Points on a hilly landscape, in no order, each with its height.
From any point a ball takes the steepest step (drop divided by distance) to one of its 2 nearest points. It stops when none of these is lower. Distance is the straight distance between rows; heights are no part of it.
mef height 5.78: [-31   5 -13  -3 -30 -23 -12  30   7 -45  17  10  10 -28   6  -6 -35  19
 -39   9]
gogeg height 5.03: [-19  11 -36  34 -23 -40   5   0  15 -23  18 -37 -31  -7 -12  -3 -20  26
 -31  -2]
Karu height 5.95: [-11   5   5 -39 -34   9 -26  15   9 -28  12  35   9 -32   3  -3 -13  -9
 -17  17]
Redu height 4.47: [  8  16 -33  27  -4 -45   2 -24  10 -23  13 -36 -24 -14 -34 -10 -39  13
 -18   3]
lenev height 2.15: [  3 -14  -9  27  30  23  -1   9 -11  25 -26   0  13  35   1   3  33 -26
  36  -8]
led height 3.38: [  9  25  19 -19  -9 -19  -9 -14 -21  23   8 -31 -15   2 -15 -14 -17   7
 -11  -8]
digep height 3.85: [-21 -24 -44   0 -11   6   1   4  11 -52  -8   1  17 -46  21   8  11 -25
  -5  -4]
mapir height 3.86: [ 28   4 -21  38  23  -4  28 -38  33  -4  -5 -22 -20   8  -7  -8  -7  27
   8  -6]
vum height 6.46: [-14 -27 -26  15  31  19  31  -4  33 -30   9   0  12 -23  17  12  29  13
  21   4]
romu height 4.02: [  7  -3  33 -26  21 -12 -34  -2 -33  34 -15  24  -3  18 -26  13 -31 -22
  19  -4]
sil height 2.82: [ 13 -13 -24  37  30  22  28 -10  12   1  -9  -7   6  11   6  -1  31 -25
  33   3]
Gado height 6.02: [-14 -18  -5   1  22  18  25   8  15 -14   8   2  16 -12  14  10  25  16
  14   0]
Nudi height 6.73: [-32  -7   7 -44 -18  -8 -15   9  13 -34  29   5   9 -35 -12  -4 -34  18
 -17   2]
Kefi height 6.45: [-27   2   2 -39 -27   0 -20  14  19 -40  22  26  16 -36   0   1 -26  15
 -20   7]
Fitik height 2.98: [ 14  26  14  -1 -28  22  -9  11  -9  43 -16  20   0  43  20  -1  14 -10
  -8   3]
banos height 2.85: [-18 -26  11 -32  13  15 -26   4 -12   3 -12  38  -6  -6   4  10  -3 -33
  21  -8]
fibef height 7.95: [ -4  12  24 -12   2  25  -6   4   6  43  -2  11  -8  51   8  -1  12  30
   7 -12]
zan height 4.95: [ 21  12 -12  24  22 -10  19 -37  32  -6   2 -26 -24   3 -18  -9 -10  44
   1  -5]
dis height 4.74: [-14 -19   3 -25  -7  16  -2  13   2 -19  10  18  11 -20  15  -1   7  -8
  -2  -2]
Vol height 3.64: [ 14   0  -4  -2  -1 -38 -19 -16 -13 -31   9 -29   3 -37 -37 -10 -27 -29
  -9   7]
gagon height 1.50: [  2  -3  21 -18  20 -11  -6  -4 -12  -3  18 -11  -5 -14 -24 -11  -7   8
   5  -4]
neno height 1.13: [-18   1  19 -32  -7   9   3  16  25 -21  30  34   9 -20   7   1  -8  54
  -9  13]
Milab height 7.03: [-16  10  10 -32 -26 -25  -3   5  -6 -11  24 -18   4 -20 -16  -5 -34  12
 -19   5]
zer height 6.51: [-16  -4  31 -41   5   4  -3   8   2   6  32  15  -6  -2 -12  -3  -9  29
   4  -1]
begup height 2.53: [ 10  20 -21  32 -33  -7  19  14  -6   5 -32  -1   9   1  38  -1  11  12
 -25   3]
vavid height 3.23: [ 27 -20  11   7  18 -19 -36 -17 -38  -8  -9  -2  -1 -15 -26   6  -5 -56
   1   0]
fopo height 1.51: [  0 -17  19 -16  41   0 -10  -5  -4 -12  15   1  -2 -17 -18  -7   3   3
  13  -6]
nidan height 2.46: [  9 -15 -19  41  32  27  13   1   2  15 -21  -3  11  27   6   2  41 -31
  38  -4]
vus height 3.31: [ 25 -10  32  -9  16 -26 -44 -10 -46  14  -9   6  -3   2 -31   9 -26 -34
  -1  -7]
likug height 1.65: [  3  -2   5   6  -9  32   4  25 -11  21 -12  36  18  28  28   6  25 -28
  10   5]
Kiz height 8.34: [ -4   0  14   7  11  33  -1   4  10  38 -17  -4   0  53  11  -5  26  33
  16 -16]
Dofe height 3.76: [ 27  -7 -24  34  26   1  27 -25  16 -15   2  -7  -1 -10 -11  -4   4  -8
  21   2]
Bep height 7.14: [ -5  24  27 -27  -5  16 -14   8   1  46   4  26 -16  47  -7  13   1  17
   5  -2]
reben height 3.26: [ 36 -13 -28  52  28  18  29 -27  16  -6  -7   0   4  10  -2  -7  10 -23
  27  -2]
saval height 4.67: [ -6  -1 -31  17   1 -20  21  -6  13 -26   7 -24  -5 -24 -12   4  -6   5
   1   7]
mub height 6.07: [ 29  13   5  20  28  -5   6 -43  34   4 -11 -34 -27  21 -15 -15  -4  44
  -5  -2]
sapo height 7.99: [-11  -3  23  -7  39  12   3  -2   2  18  14   0  -6  19 -11  -4  10  34
  21 -15]
Saz height 3.37: [ -8 -17 -44  31  -6   5  29  13  10 -35 -16   5  22 -22  35  14  23 -13
  -4  12]
kom height 7.75: [  2   7  14   8  39  14   5 -12  14  19   2 -14  -9  24 -12  -9  20  41
  18 -14]
mopu height 2.92: [ 16  12   2   3 -38   8   7  19 -22  15 -15  20  17   4  30  -1  11 -36
 -12  12]
vavek height 1.88: [  4  11   7  -1 -15  24  -8  17 -19  48 -18  22   4  49  15   9  11 -25
   9  -3]
zite height 4.05: [-14 -26 -23 -10  -2  13  -2   1   0 -36  -5   1  12 -39  13   1  15 -31
   4  -5]
filok height 0.74: [  1  -5   5   0 -10  23  -2  20 -21  32 -20  22  11  33  17   9  15 -41
  13  -2]
vibet height 3.39: [ 38  -9   2  13   6 -27 -27 -21 -31 -15   0 -18  -2 -23 -28  -1  -6 -58
  -6   4]
tokiz height 2.99: [ 18 -26  21  -7  23 -16 -50 -13 -43   1 -23  17   2  -6 -18  15 -18 -48
   8  -6]
mubu height 1.19: [  6  13  12  14 -17  27  10   5   3  31 -19   2  10  36  31  -5  24  18
  -5  -7]
zega height 2.32: [ 11   9 -27  36   9  -2  33 -22  24  -1 -12 -24 -13   6   5   4  12  12
  10  -3]
vaku height 7.52: [  2  25  12 -23 -39 -14   1   3 -10  13  11  -3  -6   1   1  -3 -20  20
 -26   4]
kuz height 1.84: [-18 -22  15 -39   1   5 -40  -6 -20  -3  -5  33 -14 -19  -6  -2 -15 -39
  15  -9]
mer height 5.47: [-36  -1 -26  20 -21 -30  -5  28   8 -44  21 -12   3 -24   1  -1 -23  18
 -39   3]
tes height 4.29: [ 12  -2 -32  29  14 -13  27 -18  19 -21   4 -18  -9 -16 -12  -2  -9   3
   9   5]
Lasid height 3.50: [ 34  -4  -6  10  -6 -35 -22 -26 -19 -29   6 -24   1 -34 -33  -5 -22 -50
 -11  12]
gelap height 1.67: [ -3 -11   0   9  15  18  -2  14 -18  33 -22   5  11  35   7   5  21 -32
  29  -8]
lagep height 6.18: [ -5  16  27 -26   9   7 -17   3 -14  46   2  14 -15  38 -12   1 -13   9
  12 -10]
gofu height 5.76: [ -5   5  24 -35 -14   9 -15  14 -12  18  12  35  -8  10  -4  11  -3 -20
  -1  10]
fupa height 7.28: [ -5  15  18 -35 -32 -10  -1   9  -2   1  25   9   2  -8  -7  -3 -19  15
 -19  10]
Pufa height 0.92: [  5  14 -21  30  -7  -1  27 -14  15   6 -22 -29  -7  13  18   8  22  11
  -6  -1]
Ker height 2.71: [  2   5 -18  34  -7  15  32   7   8   1 -17  -6  17   6  32  10  37   8
   0   0]
fode height 4.97: [-19   1 -36  20  -7 -34  13   0  12 -30  18 -30 -14 -19 -17   2 -19  14
 -13   6]
vopa height 3.63: [-14 -19 -44  16 -12   2  12  18   8 -50 -13   6  23 -35  30   9  15 -13
 -12   4]
rafi height 4.75: [ -3  14 -41  39  -9 -44   5 -18  23 -21  15 -40 -44  -5 -24 -16 -36  21
 -26  -2]
zoku height 7.05: [ -2  -9 -43  47   8  10  46  -7  33 -13  -9  -9   1  -2  25  16  25   9
  14   4]
bise height 8.75: [  1   6  -1  27   0  21  20  -7  29  20 -24 -23   3  29  26   2  37  36
   3  -8]
ros height 3.67: [ 17  -1  31 -18  12 -21 -32  -6 -38  15   5  -5 -10  -5 -29  -8 -19 -24
   0  -7]
Kupu height 2.68: [  6  12  15 -19   4 -23  -4 -11 -16   3  18 -26  -9 -14 -25 -13 -18  15
  -6  -6]
Zafa height 2.64: [  3 -21  22 -26  11  -9 -44  -8 -37   6 -16  22  -8 -11 -12   2 -24 -49
  12  -2]
Vevu height 6.03: [-18   4 -14 -10 -38 -13 -13  26   3 -37   3  17  19 -33  11  -6 -28  -5
 -31  12]
kupo height 5.23: [-37   2 -23   8 -13 -38  -3  13  10 -39  23 -27  -3 -24 -18   3 -29  15
 -27   4]
vaga height 3.68: [-13 -23  18 -26  25  11 -16   8 -15   7  -3  23  -4   2  -7   2  -2 -19
  19  -9]
gaso height 7.09: [ 16  12  18  11  39   6  -1 -31  21  18  -8 -27 -21  31 -16 -16  14  46
   4  -9]
zur height 3.96: [ 15   2  21 -18   0 -27 -24  -9 -30   0  11 -18  -5 -21 -27 -14 -24 -25
  -5   0]
saku height 4.96: [-15   7  27 -38 -13   5  -2  14  14  -5  37  26   1  -9  -7   2 -10  44
 -10  11]
san height 5.08: [  0  12  31 -34  16  -4 -28   3 -19  45  -5  25 -12  31 -25  12 -25  -6
  23  -2]
vago height 4.14: [ 29   9 -19  20   0 -43  -4 -31   5 -34  22 -27  -8 -20 -44  -5 -44   4
 -19   3]
fegel height 3.87: [ 10   7 -14   4   3 -41 -10 -20   2 -35  17 -31  -3 -32 -46  -9 -35  -2
 -11   8]
voka height 3.09: [-12 -24  11 -14  37  12  -2   3  -4  -5   7   8   1  -7  -4  -3  15  -5
  23  -8]
lupit height 4.18: [  3   2  14 -29 -25 -24 -15   1 -30   5  12 -18  -4 -18 -13 -10 -26 -30
 -11   3]
bapap height 3.30: [  2  -6  26 -25   7  -8 -34   1 -35  30 -16  22 -10  11 -13   8 -23 -46
  14   3]
voz height 8.58: [ -2   2  15  13   6  30  11  -3  28  29 -19 -14   0  43  24  -4  37  48
   3 -12]
lize height 6.56: [-12   5  28 -44  -6   0 -30   9 -16  29   2  38 -17  15 -16  21 -13 -25
   6  12]
gitug height 4.91: [  5  14  18 -15 -24  13  -3  17 -11  22   6  28   2  15  11   2   5 -13
  -8  11]
zepi height 5.55: [-16 -14   2  -3   7  16  22  16  15 -17  10  14  22 -15  25   6  16  31
   0   2]
rane height 8.89: [  8   2  -6  33  14  24  22 -19  40  18 -27 -32  -9  36  16  -3  36  30
  13  -4]
tupas height 6.82: [-11 -16 -31  34  17  11  41   4  36 -20   1  -3  11 -12  22  21  29  28
  14   4]
Vib height 3.53: [  7  14  13 -10  -3  -4   1  -7 -16  26   0 -23  -8  12  -3 -10   1  -1
  -1 -10]
Fum height 2.54: [  2  13  12   0  -8  14   5   0  -8  32  -6 -13  -1  30  14  -5  16   7
  -2 -11]
gesed height 4.01: [ 16  39  19  -9 -34  10  -6   8  -7  31  -4  25  -4  23  16  -3   4   2
 -17  14]
ged height 3.06: [  0 -12 -27  32  -2  14  35  10   7 -14 -15  -2  24  -9  31  13  33  -6
   3   6]
kun height 5.41: [ -6  -1  11 -31 -28   8  -8  16  -1 -10  13  30   7 -16   6   1  -7 -12
 -12  12]
lod height 4.28: [-16 -29  -5 -24   0  21 -11   6  -4 -21  -3  19   8 -30  17  -1  17 -34
   8 -13]
vala height 3.00: [ 12  19 -11  16 -39   0  16  19 -18   5 -23  10  19  -3  34  -5   6 -16
 -21  11]
Kif height 6.92: [-23  -5  14 -42  -8 -20 -11   1   0 -22  26 -15   2 -29 -23  -9 -35  14
 -10   1]
zipa height 4.73: [-10  -3  12 -13  -5  10  16  19  15 -13  17  21  17 -14  19   3   3  45
  -7   6]
nid height 2.34: [ 11  14   7  11 -22  27   9  23 -11  17 -13  38  18  16  35  -4  22 -21
  -3  13]
tel height 7.43: [-13   1  27 -21  15  12   8   5   5  18  22   5  -3  13  -4  -3   5  42
   6  -9]
geve height 9.03: [  9   3 -16  40  15  27  23 -13  18  18 -21 -23   1  30  15  -1  41   1
  25  -7]
nuro height 1.96: [  5  16 -20  28 -23  -7  23   0   3   5 -27 -23   0   8  28   8  15  16
 -22  -2]
tup height 2.18: [  2   5  -2  20 -10  21  23  10   2  14 -14   4  17  17  31   2  30  13
  -2  -4]

Call two points neighbours if one is among the 2 nearest of the other. Go from one point of each pair to the other, from neighbour to neighbour, staying as low as possible. Name the highest point that can't be avoided.
filok, gagon -> gogeg
gagon, Zafa -> vaga
gagon, mubu -> Vib
filok, Pufa -> vala

Where does a ball stop that starts at each point below?
voz -> Zafa
kom -> Pufa
fupa -> mubu
kupo -> filok
kun -> mubu
gofu -> filok
vaku -> mubu
tupas -> neno
gogeg -> Zafa
